Each scene shows the same named points in several views. A view is turned or mirrored, shifted and resized as a whole, has a little noise and may leave points out.

Scene 1
View 1
rulek: [  0  -1  -6   1   4 -10  -7  -9  -4  -8  13 -14  -7   3 -12 -15   2   2
  12  -4 -16  -7]
tisi: [ -1  -1  13  11  -3 -17  -5  -1 -10  -5  13   6  -3 -16 -14 -11  14 -12
   7   2 -18 -13]
Gal: [-25  -5   0  11  -1 -16  -2  -5   2  17  10   5  16  -8  -2   5  -4  -6
  11   8 -21 -16]
bugi: [ -3   7   1  -3   2 -17  -5 -16  -3  -5  18  -3   0   3  -7 -11   2  -1
  15   2 -12   0]
sevi: [ -7  -3  19   7  -1 -11  -2   0  -7   0  13   8  -2 -16 -13  -5  10 -11
   5  10 -18 -12]
zisob: [ -3 -16  11  -1   7 -10   1   0  -7   5   7   1  -5 -15  -9  -6   8  -9
  -1   7  -5 -12]
noso: [-13  -2  19  -8   0 -12   4  -8   4   9  12  13   6 -11  -6   2   0  -8
   4  21 -10  -1]
nos: [-16   6   2   0   5 -10   0 -13  -1   6  20   1   1   3  -3  -2  -3   0
  15   5 -16  -8]
ref: [ -9   6  -2 -10   2  -9   4 -19   8   1  10   1  -7   3  -7 -13  -2   1
  11   9  -8   1]
vesad: [-12 -10  -5  -7   7  -3   7 -11   5  10   1   1 -13  -7  -7 -14   1  -3
   3   5  -2 -10]
lirem: [-11   1  -9   2  -4 -22   5 -18   6   8  -1  14  -7 -11  -6 -22   7  -8
   9   1  -4  -7]
nomi: [ -8   0  23   8   2 -11  -7   1 -12  -1  24   0   9  -7  -9   7   4  -7
  11   9 -25 -11]
Tev: [-16   0  -2   3   1 -21  -1 -13   1  12  11   7  10  -5  -1  -3   0  -5
  12   6 -12  -8]
bazi: [ -6  -5  -7   6   0 -23  -7 -10  -2   3   8  -4   8  -4  -7  -9   3  -4
  11  -1 -12  -8]
gavuk: [  1   1  11   3   4 -12  -7  -5 -12  -9  21  -5  -3  -3 -11  -7   8  -4
  10   1 -17  -8]
mekeg: [ -9  -7   4   6   3  -9  -5  -2  -4   1  11  -6   1  -6 -11  -4   2  -4
   8   4 -19 -12]
nepi: [  6 -11   8  -2   6 -11   0  -4  -9  -5   7  -1 -12 -12 -12 -16  13  -8
   0   2  -3  -8]
nosi: [ -6 -12 -13   7   9  -4  -5  -4  -6   1   7 -15 -12  -3 -11 -14   4   0
   7  -9 -14 -20]
gik: [ -8  -2  11  -5   0 -19  -2 -10   1   5  14   5  11  -5  -5   1   0  -5
   8  15 -10   0]
Mipi: [ -5   2  18  -3  -1 -19  -3  -9  -3   0  19   7   9  -6  -6  -1   4  -8
   9  13 -13   0]
tasir: [ -9  -8   3  15  -1 -13  -3   0  -7   3   6   4  -4 -17 -12 -11  11 -11
   6  -1 -17 -20]
View 2
noso: [-10   9  29 -50  12 -12 -32  10  25  32   7  -3  -2  21  -3  19 -23 -13
  34  29  51  17]
bazi: [-23 -15  -9 -28   7 -14 -35   4  -2   8  10   9   4  26  -2   7  15  -3
  30   5   1  30]
tasir: [-24  -2 -20 -42  -8   2 -26  15   9  12  -4  -4 -26  27  -6   4   5  29
   4  11  14  21]
lirem: [-41 -29  12 -37  23 -23 -10  -6   7  20   9  -4 -39   6 -10  -6   2  -3
  30  -4   8  19]
rulek: [-25  -8   4 -21   3  -4 -25   8 -10   9 -12   1  17  17   9  35  15   1
  10 -13 -21  13]
gavuk: [-14  10  10 -26  -2  -2 -26   4  -9   4  -8  -5  17  30   2  32  12  14
   4  16   8   4]
mekeg: [-16   4  -8 -36  -7  -2 -36  20   8  16  -6   3   7  23   4  23   1  10
  13   8   9  25]
nosi: [-30 -10 -18 -27  -5  -3 -34  32  -8  23 -11  -1  -3  25   1  24   5  20
   2 -20 -33  26]
Tev: [-19 -11   5 -35   9 -26 -33  11   8  15  25  11  -2   7  -6   0   3  -4
  39  22  21  43]
tisi: [-18   8  -4 -38  -5   4 -19  -4   2   3  -9  -8 -14  34  -5  12  12  25
   1  23  25   2]
zisob: [-18   3   3 -46   7  -1 -36  21   3  35  -7 -13 -17  52 -11  15 -17   9
  10   9  17   7]
Gal: [-11  -3 -15 -44  -7 -17 -45  26  24  16  24  19  -1   6  -2  -2  -2   4
  39  31  33  59]
bugi: [-21  -5  25 -20  12 -18 -22  -5  -8   5   3   1  20  12   4  28  13  -7
  24   7   2  12]
vesad: [-34 -15  16 -41  16 -13 -26  28  10  45  -5  -8 -22  16  -3  20 -22  -4
  19 -16  -6  19]
nepi: [-26  -2   9 -37  11   0 -24   6  -9  26 -15 -18 -17  52  -9  22  -4  11
   2  -1   3 -10]
gik: [-10   3  20 -38  12 -15 -35   3  11  20  10   3  14  28  -1  19  -6 -16
  37  24  34  19]
Mipi: [ -7  10  24 -37   9 -12 -30  -4   7  11   7  -1  12  27  -2  20   1  -6
  28  33  40  10]
ref: [-30 -11  37 -30  21 -19 -17   4   8  25  -1  -1   4  -1   6  30  -6 -19
  31  -8   2  13]
View 3
vesad: [-12 -14   4  -7 -16  -2  12   8   7  14 -17 -23  28  -8   0  -4  -5  -1
 -22 -18   8 -22]
tasir: [-19 -12   4  -1  -4  13   6 -18  24   0 -19 -21  36  -1  -7  -2  -6 -34
 -14  -7 -15 -12]
nos: [ -5 -12  17   2   6   0   4  24   7  -3 -27 -16  13  -4   4   6  -3 -22
 -12   1  13  -9]
bugi: [  2   1   5   0   7   6   0  15  -3  12 -25  -5  16   1  -4  16   0 -19
 -11   1   9   0]
gik: [-13  -4   6  -7   7  18  14  16   8   4 -29 -16  10 -15   7   0  -4 -12
  -6   8   7   5]
mekeg: [ -8 -20   7  -2  -3  16   8   3  13  -1 -24 -13  27  -6   4   8   3 -28
  -6  -5  -1 -10]
Mipi: [-16  -1   6  -4  12  18   8   9   8   4 -29 -15   5  -8   4   1  -4 -14
   0  11   0   7]
sevi: [-22 -11   8  -4   6  16   5 -11  19   0 -25 -20  18  -1   0  -1  -5 -19
   3   2 -15  -6]
rulek: [  7 -14   2  -1  -4   8  -1   6  -2  12 -21  -1  30   3  -5  24   6 -26
 -12 -11   7 -11]
nomi: [-16 -21  14   1  11  22   5   3  13 -11 -30 -13   7  -3   9   5   5 -33
  11  11  -9   3]
Tev: [-11   0  12   1   6   8  13  21  17  -2 -26 -21  20 -14   4  -4  -9 -26
 -22   4  12  -2]
bazi: [ -2  -1   2   0   0  13  10  10  11   4 -23 -11  32 -10  -3   6  -3 -34
 -24  -1   8  -1]
nosi: [  0 -27   1   1 -18   3   4  -2   4   7 -14  -8  41   1  -4  12   8 -36
 -22 -19   3 -22]
Gal: [-14 -10  19   1   5  16  20  19  32 -18 -29 -28  25 -20  11  -6 -10 -37
 -19   7   9  -5]
lirem: [-10  16   4  -3   1  -4   7   4  15  16 -20 -25  33  -5 -12  -3 -20 -10
 -33  -9   7 -12]
tisi: [-17  -4   4  -1   7  16  -1 -17  15   4 -22 -15  24   4  -8   3  -5 -29
  -2   2 -17  -3]
gavuk: [ -8 -13   3   0   5  13  -3  -2   0   7 -22  -4  16   5  -3  12   6 -27
   0   1  -6  -1]
noso: [-23  -5  11  -9   6  15  17  14  14   3 -30 -26   5 -15  10  -9 -10   2
  -1   6   2  -1]
ref: [ -1   0   7  -6   1  -1   4  20   0  16 -25 -14  18  -4  -1  12  -8   3
 -14  -8  16 -12]
View 4
nepi: [  1   6  13 -10   0  -2  -7  -5  31  16 -22  -2  -8 -17   0  31 -22  -2
   3  30   1 -19]
rulek: [  6  13  14  -9   6 -29 -14   4  16  -9 -26   7 -29  -3  15  16 -14 -15
   9  16  -9 -19]
nomi: [  9  16   8  -2  17 -16  10   9   3 -15 -18  16   9 -28 -22  12  -9 -24
   8  22  -2  19]
gavuk: [  7  12   5 -11  10 -21   4   4  16  -4 -28  14  -8 -18   2  20 -15 -18
  12  21  -2  -5]
tasir: [ -2  14  35  -5  12 -14   5   2  17   1 -10  -2  -5  -9 -13  15  -1 -11
 -10  44   3 -14]
gik: [  1  18  -5   9  -2 -17   1   5   3 -10   4   1 -10 -21 -13  21 -23   3
   8  18  -8  15]
bugi: [  3  16  -3  -5   1 -30   3   4  12  -5 -13   9 -22  -9   8  21 -21  -7
  13  16  -9  -4]
nosi: [ 10  12  36  -9  16 -20 -24  -5  21  -5 -22  -3 -26   4   4  11  -4 -14
  -3  17   2 -30]
Mipi: [  0  16  -8   3   1 -17  13   6   6  -5  -1   7  -2 -24 -11  23 -22  -4
  11  22  -7  16]
nos: [  9  17   5  -5  11 -30   3   5   8 -15   8   5 -19   1  -6  13 -10  -9
   8   6 -10   8]
sevi: [  0  10  17  -8   6  -5  10   8  18   2 -10   5   6 -21 -17  22  -9 -13
   0  38  -5   8]
lirem: [-11  18  16  -2  -8 -24  12   1  20  10  20 -11 -28   9   4  24 -13  15
  -7  38  -9 -18]
mekeg: [  6  14  22  -1  11 -17 -11   5  10 -13 -15   2 -12 -13  -9  13  -8 -14
   0  24  -3  -1]
Gal: [  1  27  25  18  15 -27   7   5 -11 -24  20  -6 -11  -8 -28   2  -1  -4
  -9  26  -2  13]
ref: [  3  12  -2 -10  -8 -23  -8   8  20  -5   9  -2 -31   5  11  26 -20   3
   9  11 -21   1]
bazi: [ -2  25  13  12   4 -35   0   0  -1 -11  -8  -2 -26 -10   2  12 -16   0
   1  25  -1 -13]
zisob: [  4   8  19  -2   6   3 -11  -7  23   7  -9  -8   0 -20 -17  25 -17   1
  -3  26   4  -6]

In a view up to two points have been moved. Name them for each view, in the order of its rows, or write none.
view 1 -> Gal
view 2 -> Tev
view 3 -> tasir
view 4 -> bugi, bazi
